Points on a hilly landscape, in no order, each with its height.
A ball rolls from a point to the lowest of its 2 nearest points, and stops where none of them is lower. Distance is the straight distance between rows; heights are no part of it.
(1568) h=53.2: [155  54 133 128 111  70  93 110  84 148 133 182 150  92  83 143  99 157
 132 108 122 113 160 107 102  93 127 142  75 129 154 150]
(226) h=42.1: [104  82 112 127 151 166  97  86 135 144 140 156 105  86 126 106 148 125
 161 126  88 123 127 166  77 120 157 115  93 149 122 148]
(683) h=20.1: [211 118 112 161 104  63 109  90  84 131 112  79 134 167 136 144  70 145
 145 162 139  91 112 106 116 131 155 132 122 154 144 146]
(332) h=40.9: [ 74  94 140 107 102 167 117 109 167 112  94 128 153 135 117 100 128 153
 107 112 128 207 113 117 141 147 118 120 108 176  73 122]
(1302) h=50.7: [133  84 142 120 105 109 133 126 155 126 113 149 139 106  86 160  95 158
 122 132 116 127 123  86 127 117 139 157  72 125 161 128]
(1021) h=46.5: [ 98 205 140 141 169 161 151 158 149  88 115  95  89 189 156 128 157  76
  70 111 125 138 149 152 118 134 118 122 170  86 102 173]
(7) h=54.3: [168 177 141 120 142 170 158  76 131 119 106 123 104 169 112 154 137 152
  51  93 159 121 115  55 151 160 111 141 170 102 110 109]
(1711) h=19.7: [111 140 150  96  88 128 108  80 162  97 124  93 129 146  86 141 134 117
 153 116 122 143 141 112 115 131 134 122  66 129 152 124]
(1795) h=38.8: [110 105 149  70 135 223 147 118 182  63 113 101 137 132 153  86 118 144
  90 119 136 132 121 140 150  77 198 161 118 154  89 184]
(1557) h=13.5: [184 149 118 162 135  91 113  83  74 163 149 149  96 173 151 125 109 117
  83 106 155 124 106 135 124 147  88  79 197 105 102 130]
(1814) h=14.7: [161  94  79 118 112  57  86  95 112 130 102  82 126 135 149 114  95 136
 123 158  93  81 134 105 114 164 142 142  88 139 138 143]
(170) h=35.9: [116 107 107 142  70  86  93 136  91 217 110 158 155  62  89 109 144 146
 142 177 121 114 114  92 146 214 126 104  87 161  98  52]
(1584) h=30.7: [103 150 136 130 125  91 137 186 132 115 130 142 168 153 186 106 148  48
 116 185 103 135 165 122 148 146 115 135 152 107 128 120]
(1289) h=59.8: [ 57 151 155 105 116 184 131 158 190 110 121 120 131 199 153 121 174  97
 151 118 120 137 146 186 113  68 106 112 116 148  75 148]
(1768) h=18.7: [184 162 112 135 138  80 137  69  91 166 138 118 111 193 186 131 103 120
  65 119 160 105 151  83 129 175 114 105 175 130  92 109]
(1807) h=54.0: [148 134 135 213 162 149  91 136 119 115 163 158 158 149 144 103 153 125
 166 106 136  83 124 199 103  96 133  66 153 124 157 115]
(1027) h=53.3: [129 131 124 145 150 153 146 171 141 173 153 159 121 113 148 154 128 128
 209 162 133  78 129 190  75  78 154  79 123 155 140 101]
(621) h=30.9: [124  99 107  96 151 165 136 111 114 114  85 163 107 145 115 139 132 124
  49 106 103 132 153 133 163 106 177 153 144 100 123 181]
(1175) h=12.3: [165 132 128  84 109 136 111  30 140 104 135 144 148 154 131 102 149 139
  58  89 109 109 152 116 156 188 157 119 103 133 117  80]
(1686) h=72.1: [166 176 140 169 163 119 183 168 106 162 136  66  99 123 152 183  80 167
 173 136 173 137 107 155 126  92 107 135 156 154 141 157]
(271) h=53.6: [100 147 103 100 133 138  98 151 126  58 121  86 163 117 162  85 135 117
  76 114 138 163 153 179 172 188 136 118 142 137 111 128]
(130) h=48.0: [156  90 168  99  84 106 150  96 136 133  91 146  80 157  98 183  99 162
 125 137  86 138 112 113 130  88 141 171  80 122 117 151]
(1400) h=52.5: [180 185 136 118 144 140 163 106 102 139 101 133 111 190 135 151 125 113
  85 110 155 105 142  85 149 106 121 117 196  70 142 118]
(468) h=32.2: [111 136 116 133  79 113  99 110  63 212 122 157 135  91 103 115 147 113
 162 187 138 127 124  73 120 179 116  99 128 133  73  94]
(1774) h=25.0: [130 130 160  87 142 185 129 108 135 152 160 162 108 119  88 127 163 153
 169  79 158 162  84 114 136  91  92 108 161 120 116 113]
(196) h=36.4: [172  89  83 198 103  75 154 195  73 125  89  83 158 100 152 117  93 111
 134 169 170 125 147 136 161 146 163 131 118 171 181  73]
(781) h=58.1: [ 31 130 157 118 145 161 117 183 166  86 123 129 173 182 158 102 164 119
 141 106 138 121 171 205 115 111 103 109 110 171  89 144]
(1436) h=8.3: [128  99  90 139 122  72 121 183 123 130 176 114 126  58 127 142  93  99
 130 159 120 123 147 142  90 135 114 126  89 138 173 113]
(1078) h=27.5: [146 146 140  70 137 125 136  96 145 108 148 125  82 164 131 157 116 154
  64  94 122 136 134  92 113 141 116 184 144 126 100 173]
(773) h=70.7: [130 171 163 159 136 123 186 169 156 157  95  87 128 161 145 164  91 136
 162 148 154 166 103 145 146  73  74 115 132 125 126 122]
(877) h=50.6: [134 179 169 181 175 109 153 196 118  84 141 107 144 159 179 129 130  91
 101 138 113 102 152 149 139 118 130 149 198 130 150 146]
(1114) h=32.8: [150  88  99 102 124 192 139 106 182  99 102 123 108 189 118 127 163 142
  87  94 119 138  91 128 157  97 126 112 130 111 104 112]
(1119) h=24.3: [154 140 137 105 138 144 111  73 149  98 156  91 114 109 101 138 141 166
 121  82 126 110  93 110 144 156 128 150 135 108 135 122]
(228) h=55.8: [142 122 123 189 148 135 130 160  87 151 149 165 158 124 117 145 130 120
 176 135 142  75 127 201  97  74 173  82 132 123 178 142]
(307) h=25.9: [ 87 106 108 146 147 198 130 156 123 112 107 171 110 114 122 125 164  90
 105 127  99 145 139 170 148 109 174 143 141 123 116 175]
(1435) h=56.0: [100 125  68 100 182 123 134 173 166  95 140 113 138  80 145  83 116 172
 112 121 167 105 150 104 103 148 118 166 112 120 159 147]
(739) h=49.1: [ 59 169 107 116 150 138 154 149 137 131  96  83 148 126 171 111 102 104
 166 160 144 119 154 137 111 150 157 126 110 141 132 159]
(421) h=35.2: [122  72 108  80  97 124  99 116 139 139  76 146 174 130  78 120 133 193
  89  88 159  89 162  91 171 144  92 133  82 111 126  77]
(1491) h=42.4: [117 103 145  97  98 171 130 105 164 153  74 141  67 154  82 155 172 184
 116  84 121 116 109  74 105 132 117 147 103 154  92 165]
(1297) h=56.1: [ 86 195 125 114 157 124 134 145 171 101 135  68 119 185 173 114 154  82
 168 140 126  89 162 144  89 149 116 103 140  97 119 147]
(967) h=42.5: [135 134 110 161  89  93 101  81  66 146 107  96 169 100 114 112 123 123
 169 138 146 111 131 119 122 181 177 111  93 155 167 105]
(831) h=44.3: [106  95 134  62 151 157 132 123 190 117 147 141 150  98 123  94 140 171
 148  91 143 110 125  89  99 118 136 168 105 166 132 145]
(1508) h=38.1: [123  78 143  96  82 160 114  85 192  74 127 153 135 156 113  82 132 189
  44  86 110 186 110 108 145 148 130 136 104 172  85  99]
(1760) h=28.6: [143 113  95 169 127  80 123 115 101  99  60  90 163 187 196 106  77 137
  90 136 132 156 171 143 171 157 151 126 150 185 140 110]
(891) h=46.7: [ 92 133 142  46 142 151 158 115 158 172 142 129 121  59 115 136 128 166
 182 114 131 110 126 117  93 127 147 166  95 161 109 155]
(987) h=10.5: [171 159 139 133 125 108  91  39  80 136 141 112 120 182  86 145 123 131
 110  85 148 101 156 120  92 151 137  87 133 111 143 120]
(1111) h=26.7: [108 119 108 161 132 135 120 120 149  55 105 120 158 131 137  94 109 144
 132  99 121 139 145 174 141 109 186 127  98 168 183 139]
(1439) h=44.9: [139 130 127 103 120  83  90  97  96 164 185 109  83  96 104 136 146 113
 152 151 116 101 103 117  86 168  92 122 101  90 112 127]
(1049) h=41.6: [ 97 125 126 118 122 139 136 128 168 129 105 139  98 166 136 124 129 112
 118 142 121 167 110  82 136 127 105 128 124  94 101 117]
(688) h=45.3: [146 126 152 114  99 150 147  94 141 163  81 146  50 142  81 168 143 160
 163 141  92 100 103  94 105 112 149 163  91 108 128 163]
(1062) h=51.1: [108 149 103 145 140  97 161 163 118 171 114 108 149  88 159 129  87 116
 177 166 154 113 141 104  92 142 128 125 121 152 153 110]
(1520) h=57.5: [ 61 162 114 114 115 186  82 107 151 110 142 107 136 124  78 102 197  97
 174 103 145 135 154 137 124 149 127  76 109 118 131  96]
(500) h=62.0: [145  97  98 166 113 101  95 126  12 207  91 143 141  85  78 134 141 136
 104 130 163 106 145  96 120 156 153 108 114 137 137 149]
(1532) h=16.4: [174 147 113 123 121  77  93  72  99 127 135 111 118 168  71 172 116 170
  86  70 151  46 152  86  83 151 107 120 108 118 139 140]
(1469) h=62.9: [ 81 199 161 145 115 171 124 147 132  97 127 157 146 164 154 100 186  73
 140 139  99 151 111 164 177 129 112  92 191 121  79 104]
(1343) h=57.3: [102 104  70  92 174 140 111 161 120  97 112 116 145  95 134 102 128 162
  83  90 163 120 179 117 141 163 156 168 111 133 131 169]
(658) h=39.1: [125 120 146 107 121 170 108  83 128 140 147 133  64 129  98 125 170 110
 178 127  92 150 116 156  99 107 159 128 110 129 119 164]
(506) h=27.4: [104  86 114 112 101 144 122 169 159  89 133 160 133  68  96  91 152 142
  95 136 109 185 103  95 158 130 103 151 116 111 127 102]
(1446) h=23.6: [104 127 132 177 132 139 133 140 130 139 156 152 117  65 114 133 131 110
 155 140 110 182  88 130 123 161 123 109 138 150 131 116]
(1487) h=47.4: [131 156 146  88  97 127 125 126 116 182 192 130  90  72  95 157 154 110
 177 182 110 140 105 119 122 145  95 125 101  75 116  88]
(940) h=57.0: [124 138  96 138 165 176 178 119 144 123  79 106 120 124 153 102 127 154
 137 143 154  91  73  70 135 150 143 158 175 111 134 154]
(1455) h=35.0: [106 118 128  75 159 215 148 129 161  88  98 160 136 165 138 104 136 133
  65 100 148 136 163 141 158  70 174 139 155 108 105 176]
(861) h=42.3: [110 117  90 125 117  70  76 105  97 179 156  88 132  92 129 129 133  86
 141 154 117 103 133 156 101 182 105 103  85 139  96 120]
(1095) h=36.6: [151  73  99 157 127 106 126 130 130 122  75 176 138 151 184 115  85 138
  99 144 122 140 128 111 153 104 129 138 151 126 149 137]
(72) h=55.5: [189  87 116 152 117  42  76 107  98 104 177 158 148 110 121 128  86 132
 124 128 126 107 158 106 110 106 115 135 100 119 173 125]
(872) h=74.8: [166 143 147 139 143  83 155 142 132 135 120  75 153 132 152 179  39 174
 118 118 133 180 124 157 171  97 123 178 151 190 116 159]
(1321) h=57.8: [ 80 192 143 148 136 152 107 135 138 107 141 100 154 165 111 117 165  87
 179 117 154 102 151 157 106 141 114  70 140 108 141 105]
(305) h=51.5: [114 147 149 120 170 135 119 131 120 129 150 142 143 149 170 130 122  98
 121 104 146 135 159 161 157 116 111 119 191 110 111 133]
(1158) h=20.2: [104 124 149  94 159 182 108 126 112 177 142 163  96 145  97 152 160 136
 173  98 161 124 148 150  99  72 105  95 162  93 106 147]
(1666) h=31.3: [185  84  61 165 122  78 105 135  71  92  81  93 157 171 162 116  72 172
  94 102 154 127 170 119 188 143 134 128 147 181 159 104]
(445) h=23.2: [170 141 129 100 122  81 140  69 111 157 128 130 111 172 133 171  97 156
  49  98 134 128 154 102 123 169  91 141 136 134  87 129]
(592) h=18.3: [115 101 157 154 117 130 127 102 149 129 126 172  81  98 105 130 151 163
 149 119  90 147  92  73  76 140 112 164 105 145 127 165]
(552) h=59.9: [128 151 113 155 164 132 169 137 162 127 151 112 138  90 194  99 102 128
 173 152 124 127  99 139 108 140 134 134 159 147 146 124]
(312) h=55.9: [ 64 142 120  82 118 192  97 109 144 133 153 154 143  82  81  97 188 100
 173 131 111 163 142 139 135 126 139 106 105 149  96 122]
(177) h=27.2: [167 117 134 147 155  96 113 114 135  97 165 142 108 164 103 153 102 153
 133  96 143 110 155 108  83  70 117 132 126  88 179 162]
(442) h=55.7: [141 155 123 112 159 178 159 107 158 127  93 115 116 148 135 117 136 167
 100 105 166 101  85  52 135 152  98 130 174  93 135 106]
(436) h=56.6: [ 44 145 142 121 114 170 113 201 168  65 141 106 177 139 142  71 180 114
 124 121 156 145 148 198 141 132 120  99 115 143 100 112]
(943) h=49.6: [111 127 123 165 155 118 114 150  94 139 120 142 179 152 168 101 120 107
 129 130 151 112 154 160 145 132 127 107 181 139 137 125]
(1403) h=44.7: [123 103  81 119 155 131  98 112 119 145 150 122 118  86 148 105 139 107
 148 156  98 106 122 161 130 162 145 108 118 142 118 113]
(364) h=33.0: [165 116 129 200  93 144 146 130  59 136 106 157 124  93  73 143 137 104
 121 150 134 138 100  85 158 125 143 122 146  99 177 106]
(1253) h=49.0: [ 87 122 125 107 155 174 175 151 159 160 142 140 114  84 125 146 128 141
 179 129 152 149 115 129  78 103 129 143 120 158 111 135]
(76) h=41.2: [104 124 165  90 112 124 133  98 146 158 128 157 132 109 121 119 104 141
 132 124 119 203 111 117 136 141 106 146 142 163  66 140]
(151) h=52.4: [128 197 167 154 160  84 166 207 141  85 129  54 155 190 172 139 123  88
 124 150 118  96 157 174 128 110 125 153 150 134 131 155]
(1070) h=23.1: [156 106 121 124 173 105 148 155 128 146 172 137 133 106 103 154 112 164
 150  98 164  94 128 105 103  71  95 140 146  83 173 149]
(60) h=20.5: [116 130 123  75 136 160  89  79 157 111 153 148 118 134 121  94 164  92
 128 121 110 116 153 124 112 141 136 113 124  81 128 124]
(1142) h=23.3: [ 95 128  90 140 131 133 123 131 149  72  83  93 133 158 134  95 133 170
 131  97 163 122 160 135 135 155 143 107  98 126 176 116]
(1037) h=32.9: [144  58 106  87  88 121 109 123 161 122  87 156 139 115 113 112 151 188
  71 121  92  96 130  93 174 165 130 178  94 121 125 105]
(783) h=51.8: [107 131 154 197 148 133 100 134  96 100 112 174 177 191 164 105 155 120
 120  93 121 103 165 205 128 128 119  84 166 153 127 126]
(403) h=31.6: [173 111 135 128 145 127 104  93 104 143 152 158 120 140 104 124 130 134
 156 134 135  75 147 141 100  65 162 112 130  67 162 155]
(301) h=47.6: [106 124 146 196 104  74 131 192  57 133 119 142 178 115 122 136 113  61
 109 133 120 174 177 171 145 130 143 125 140 169 144 138]
(638) h=49.7: [109 140 140  93  92 148 140 152 154 146 164 138  84 120  71 157 171 107
 190 158 105 174 116 117 126  92  83 141  70  86 111 105]
(430) h=58.5: [133 171 132 149 176 166 185 148 160 116 123  86 102 106 162 120 119 141
 154 144 147 130  72 106 126 119 137 164 153 124 145 142]
(633) h=39.2: [124  98  88 130 104  87  90 123  77 199 131 134 152  29  89 114 155 127
 137 161 143  99 146 130  97 191 132 112  68 149 110  89]
(767) h=47.1: [123 129 137 125  90  99 129 118 109 161 115 114 104 100 101 155 137 138
  80 149  75 143  68  66 148 223  90 144 134 149  84 104]
(33) h=18.5: [141 121 110 117 150 126 158 194 111 194 148 122 159  93 119 171 117 143
 166 146 183  68 128 136 108  87 106 102 132  97 153 108]
(297) h=37.4: [103  70 105  95 126 151 112 117 152 154  97 137 126 138  63 150 151 184
 133  81 160  84 133  85 117 109  78 111  84 112 132 107]
(66) h=39.0: [158  86 119 120 144 127 148 116 157  98 101 159 111 161 179 104 102 123
  94 166  96 138 104  80 157 116 136 158 148 100 133 120]
(1145) h=61.2: [125  66 103 143 120 113 107 141  65 173  95 146 139  57  66 158 135 159
  89 127 114  98 165 117 135 154 171 159  81 153 149 146]
(205) h=73.5: [172 135 135 175 148 102 149 145  87 167 112  93 125 138 150 197  55 192
 133 119 150 135  98 161 153  80 110 139 163 180 118 165]
(439) h=69.3: [135 181 159 178 130 101 149 113 139 115  95  82 142 176 161 148  93 113
 137 135 125 151  94 139 142 127 108 108 151 147 119 117]
(1126) h=55.0: [ 88 152 154 124 115 124 110 182 150  55 130 102 190 134 157  72 134 118
  81 100 143 175 142 189 183 147 110 113 129 139 119  86]
(703) h=18.4: [109 100 105 124 108 115 115 157 166  53 147 100 145 104 133  97 113 126
  69 133  95 175 127 161 134 128 133 146  66 140 128 138]
(1141) h=19.8: [103 156 130 162 109  96 117 138 145  98 120 112 174 143 115  87 125 123
 165 114 174 142 159 122 138 144 131 103 100 113 184  88]
(807) h=51.6: [ 85 120 105 117 127 118 117 130 115 133 128  94 148 100 142 117 123 120
  93 130 118 176  97 155 160 196 119 130 142 160  79 124]
(1059) h=7.5: [140 125 146 125 133 124 157 152 154 174 172 152 142 115 156 126 117 148
 198 148 150 134  90 123 105  83  68  98 151 122 125  88]
(444) h=36.7: [173 144 148 158 108 138 150 124  97 133 106 121 104 118  72 178 133 145
  97 125 130 134  76 110 168  98 120 120 150  83 163 109]
(1018) h=24.0: [ 99 144 159  97 111 156 131 114 167  75 162 112 125 110  89 125 145  92
 159 115 105 148 149 158 115 103 182 130  72 126 156 134]
(75) h=5.9: [200 131 122 158 146  85 130 113  70 126 143 108  71 165 128 171  99 134
  80 119 123 139 107 124 138 119 113 137 160 118 128 143]
(127) h=61.3: [ 74 164 174 104 121 179 131 173 148  80 127 129 141 185 161 122 177  60
 122 137  85 139 124 189 151  93 125 129 138 121  77 136]
(672) h=51.2: [116 140 132 127 140 161 181 192 150 175 158 178  98  77 148 151 121 119
 169 145 137 130 131 173  60  86 134 111 135 154 126 121]
(1810) h=37.6: [ 78 138 150  82 118 118 141 115 101 183 122 180 112 104 152 114 108  91
 175 165  99 179 140  97 119 140 112 145 143 144  64 138]
(1319) h=13.6: [110 111  89 103 130  92 131 166 128 168 149 119 105  53 124 161 116  92
 125 181 107 124 161 141  84 148 121 129  43 132 127 119]
(775) h=27.9: [130 143 140  97 122 148 145 112 162  74 165  96 115  67 102 123 129 142
 119 114 108 139  88 125 123 140 163 167 100 127 143 151]
(670) h=66.2: [133 169 186  96 121 162 155  96 187 107 154 127 111 155 185  90 143 102
 193 151  99 174  88 160 131  92 134 129 159 133  92 127]
(53) h=67.8: [133 189 167 164 132 127 142 110 168  92 151 114 135 173 188 107 127  88
 189 145 105 125 107 151 116 107 124  97 163 135 124 124]
(620) h=13.2: [159 130 131 159 164 129 120 134 107 107 143 146  84 137 141 160 128 113
  65 106 104 179 110 160 154 121 124 148 185 115 109 169]
(47) h=25.2: [168 126 144 115 156 124 125 128 137 141 129 138 123 220 153 173  97 157
 117 105 133 103 128 196 152  50 103 105 173 109 100 143]
(1651) h=23.4: [114  80 119 102 108 161 144 181 174  75 155 143 128  82 107 135 111 126
  82 138 105 174  99 146 158  82 133 148  89  88 149 137]
(728) h=57.6: [182  81 109 157 125  69  92 139  58 153 184 142 136  82  89 130 127 136
 104 129 155  74 129  90 106 130 117 132 131  89 174 133]
(1799) h=49.5: [110 116 115 151 104 103 118 137  97 160 124 102 163  83 107 128 114 123
 104 143 113 187  84 103 175 220 101 119 154 144  87  96]
(1440) h=64.6: [128 197 173 117 123 183 149 116 148 121 122 149 105 182 145 128 180  90
 180 147 121 162  96 138 156  83 107  95 172 115  78 114]
(716) h=45.4: [122 169 123 146 125 140 112  73  83 128 111  71 138 109 124 132 129  88
 152 136 125 106 132 170 132 179 197 114 124 152 134 130]
(1533) h=30.5: [133  47 108 105  92 131 116 156 167 118 130 165 128  70  86 119 157 156
  66 144  71 119  87  92 166 165 108 166  95 120 123 103]
(939) h=34.7: [176 136 153 157 122 140 145 131 114 112 128 110 169 136 119 161 110 109
 150 128 121 116 108 214 171  69 186 111 129 123 167 127]
(1640) h=54.5: [104 133  90 151 166  89 124 173 133 108 161 140 142  86 154  82 124 119
 137 133 176 112 175 102  98 167  96 135 141 116 184 129]
(682) h=27.6: [ 82 115 108 131 128 184 119 130  96 212 114 173 123  71 108 131 159 141
 159 142 151 122 111  81 121 144 108 120 138 144  91 107]
(155) h=51.7: [106 125 138 100 100 156 131 113 185 112 181 124  72 103  79 121 163 109
 169 134  95 174  78 105  92 136 106 143  82 128 121 106]
(1759) h=18.9: [117 150 166 158 128 141 146 141 151 150 195 138  92  75 123 146 133 135
 192 142 121 187  72 156  93 131 107 112 136 159 112  99]
(1815) h=52.8: [133 126 110 167 154  70 143 184  94 154 150 107 148 117 173 112 100 104
 143 155 164 107 177 104  93 148 138 132 139 145 173 139]
(1185) h=29.3: [163 140 141  89 137 158 148 128 173 116 112 105 137 188 128 155 111 155
 115  99 156 135 111 137 171  63 105 122 157  90 110 117]
(217) h=39.9: [ 95  89 139  80 104 146 116  97 184 183  94 134 126 146  74 138 156 187
 153  87 130  88 131  73  96 115 112 158  75 141  99 153]
(777) h=39.5: [197 172 141 153 114 126 164 100 129 125 102  88  76 147 108 164 128 133
 130 158 112 127  63  88 144 123 113 144 129  83 147 115]
(585) h=50.5: [167 204 181 129 150 129 173 135 155  89 116 123 139 178 169 108 115 104
  90 119 153 136 129  97 143  93 104 139 197  63 150 109]
(971) h=41.5: [159 137 183 147  98  84 186 200 102 165 139 145 186 111 171 158  88 106
 163 177 117 116 158 191 137  81 142 120 133 174 142 105]
(1801) h=41.8: [ 93  96 135  55 134 184 133 116 192  76 126 120 132 116 157  76 112 191
 105 110 160 129 126  97 128  99 160 183  95 175  88 176]
(1678) h=47.2: [ 90 127 104 106 162 146 126 117 133 118  86 125 150 131 175  97 113 125
 139 144 136 111 157 137 130 147 162 142 150 151 133 148]
(1604) h=13.4: [127 142 162 147 104 121 158 150 169 160 164 115 104 118 132 161 127 139
 224 149 140 160  81 161  84  80  80  94  99 156 124  85]
(182) h=44.0: [ 92 139  85 149 143 126 137 149 149  97 111  83 100 174 144 135 126  99
  92 122 112 131 127 133 123 140 117 132 126  90 117 149]
(483) h=38.4: [190 120 157 178 121  96 171 168  98 144 141 116 170 141 171 151  88 117
 167 168 136  90 121 193 141  65 171 123 132 143 174 116]
(550) h=54.4: [111 192 141  85 154 106 160 156 172  98 137  59 134 196 173 149 125 102
 135 134 130 104 148 171 112 104 108 136 141 110 101 163]
(59) h=21.0: [180 139 102 108 148 118 105  81 141 103 166 101 115 125  86 148 138 198
 116  79 132  59 119  94 103 143 118 151 127 120 151 154]
(486) h=31.0: [162 116 128 168 134 123 132 110 110  92 122 113 140 124 120 149  87 116
 129 136  98 133 125 167 164 109 201 145 129 143 177 145]
(1811) h=24.1: [113 144 129  89 124 138 107 126 173  92 179 130 104 116 131 108 149  68
 136 159  90 143 143 146 112 122 113 137 112  70 114 121]
(1756) h=19.9: [128 133 146 120 153 167 123 128  81 138 150 181 104  83 117 145 146  95
 104 121  97 169 109 150 159 126 150 148 181 116 124 177]
(545) h=39.4: [152 101  97 158  76  87 128 146  35 186  88  90 172  94 125 118 110  87
 142 159 172 104 163 129 147 166 184 109 102 157 144  86]
(432) h=9.6: [112  85  69 150 123  95 105 118 156 115 105 129  98 125 157  90 131 130
 139 154 109 107 131 105  88 179 127 132  73 119 157 120]
(929) h=48.1: [151 150 110 192 131  94 122 124  67 116 116  66 147 138 149 125 115  69
 117 128 105 126 141 189 152 174 173 110 160 159 153 142]
(1569) h=48.4: [139 210 145 149 158 111 143 165 138  90 139 112 112 185 166 131 140  66
  72 124 138 126 154 131 126 129 100 123 196  82 137 138]
(662) h=21.1: [140 114 147 126 152 137 133 154 149 147 134 138 103 209 157 155 140 139
 172 124 131 120 118 198 113  36  83  94 156 119 102 148]
(1304) h=59.2: [109  91  99 125 128 146 100 139 110 116 102 116 145  77  75 148 113 181
  75  90 135 131 153 134 148 146 171 161  92 164 164 165]
(1461) h=44.4: [119 113 165 159  92  93 157 171  91 157 110 164 194 133 128 140 111  91
 160 157 125 140 158 159 145  86 136 118 125 153 144 101]
(30) h=29.1: [151 106 178 100 146 153 133 100 116 164 133 181 137 106  97 136 127 164
 126  94 139 146  95 101 140 103 119 147 175  98 126 134]
(953) h=35.5: [147  75 109  97 128 171 120  77 182  65 107 159 106 166 146 103 126 164
  48  92  97 158 107 120 155 102 137 143 116 140 106 130]
(1566) h=44.6: [150 137 155 121  96 112 156 119 124 171 107 119 112  94 126 144 119 158
 122 165  92 128  54  69 139 184 133 189 143 144  96 133]
(1404) h=33.3: [139  99 126 139 150 138 136  87 106 146  81 176 121 149 117 120 114 164
 104 123 137 112 122  85 137 107 122 121 155 117 133 139]
(1092) h=23.7: [ 81  77 126 140 129 169 100 118 132 184 131 182  91  87  86 128 174 160
 160 120 120 129 109  94  89 142  97 118 102 168  96 128]
(978) h=34.2: [ 84 137 135  87 133 101 125 160 134 143 154 160 155  99 182 104 113  75
 162 176 113 169 151 118 139 158 128 154 144 129  96 131]
(350) h=59.7: [191  65  81 152 104  67  78 154   9 181 150 130 153  69 103 112 119 134
  96 133 163  88 144  82 119 161 135 150 135 156 129 134]
(449) h=16.8: [140 136 110  62 143 135 108  67 138  95 158 134 109 152 161  91 149  93
  72 100 115 127 172 130 133 169 132  98 139  95 104 110]
(800) h=53.7: [ 82 144 144  93 139 160 105 131 106 153 148 156 160  96 116 126 157  95
 147 106 129 154 176 155 135 134 128 106 153 127 105 133]
(1517) h=28.7: [114 145 119 188 116 134 126 161  73 135 125 172 127  72 103 130 149  76
 123 161 112 144 127 112 145 149 152 111 136 116 156 110]
(567) h=16.7: [142 142 151 123 103 123  95  37 112 144 126 159 102 138  91 139 157 147
 119 100 110 101 134  77 102 167 133 108 115 125 128 128]
(1129) h=13.7: [152 127 113 123 108 135 173 180 109 196 148 170 138  93 113 150 108 148
 180 179 165 103 104  98 105  93 110 109 118 115 147  72]
(1462) h=41.7: [201 151 161 120  93  89 146 101 116 153 124 103  82 158 129 162 116 172
 124 153 108 105  69  78 141 140  99 167 127 111 120 131]
(926) h=27.8: [105 141 121 123 112 113 129 173 153  88 149 149 133 137 152 119 149  54
 102 164  87 160 135 152 161 140 104 113 139  84 109 104]
(599) h=15.5: [106 160 143 114 177 172 131 161 142 150 129 138  76 175 124 146 166 117
 165 112 148 113 140 154  94  72 110 116 171 104 114 178]
(477) h=13.8: [ 84 114  95 127 118  86 122 172 155  77 156 110 136  94 150  99 124  85
 121 151  95 147 163 147 103 144 145 137  72 119 170 119]
(607) h=25.1: [169 118 123 170 109  82 115  90  94 113  89  93 160 192 183 129  56 130
 134 136 138 112 148 157 149 118 163 114 142 165 137 133]
(175) h=16.0: [150 119 130 124 105 145 103  57 141  98 120 164 122 161  98 122 152 148
  65  81 118 105 140  81 135 162 130 127 106 103 146  89]
(1615) h=14.0: [107  87 107 167 136 101 117 116 161 108 120 139  73 107 134 112 136 162
 133 118  98 114  98  54  72 163 109 169  94 148 144 140]
(609) h=15.8: [ 83 159 136 122  96  91  99  97 135 107 108  90 158 134  78 120 120 125
 141  94 152 155 162 107 117 168 118 106  72 117 150 106]
(466) h=33.9: [171  87  90 205 115  79 117 163 101  91  95 119 157 138 141 125  92 147
 111 132 143 159 139 129 174 124 143 123 132 152 192  83]
(11) h=35.6: [171 136 166  94 118 157 118  60 113 139 151 154  81 131  78 142 143 118
 165 120 113 111 118 142 120  85 170 127 130  79 143 156]

Where does a ball stop that starts at each point below?
(228): (75)
(940): (599)
(1321): (599)
(967): (432)
(633): (432)
(72): (1436)
(773): (1059)
(1049): (599)
(76): (1175)
(1461): (609)
(781): (1059)
(1403): (1059)
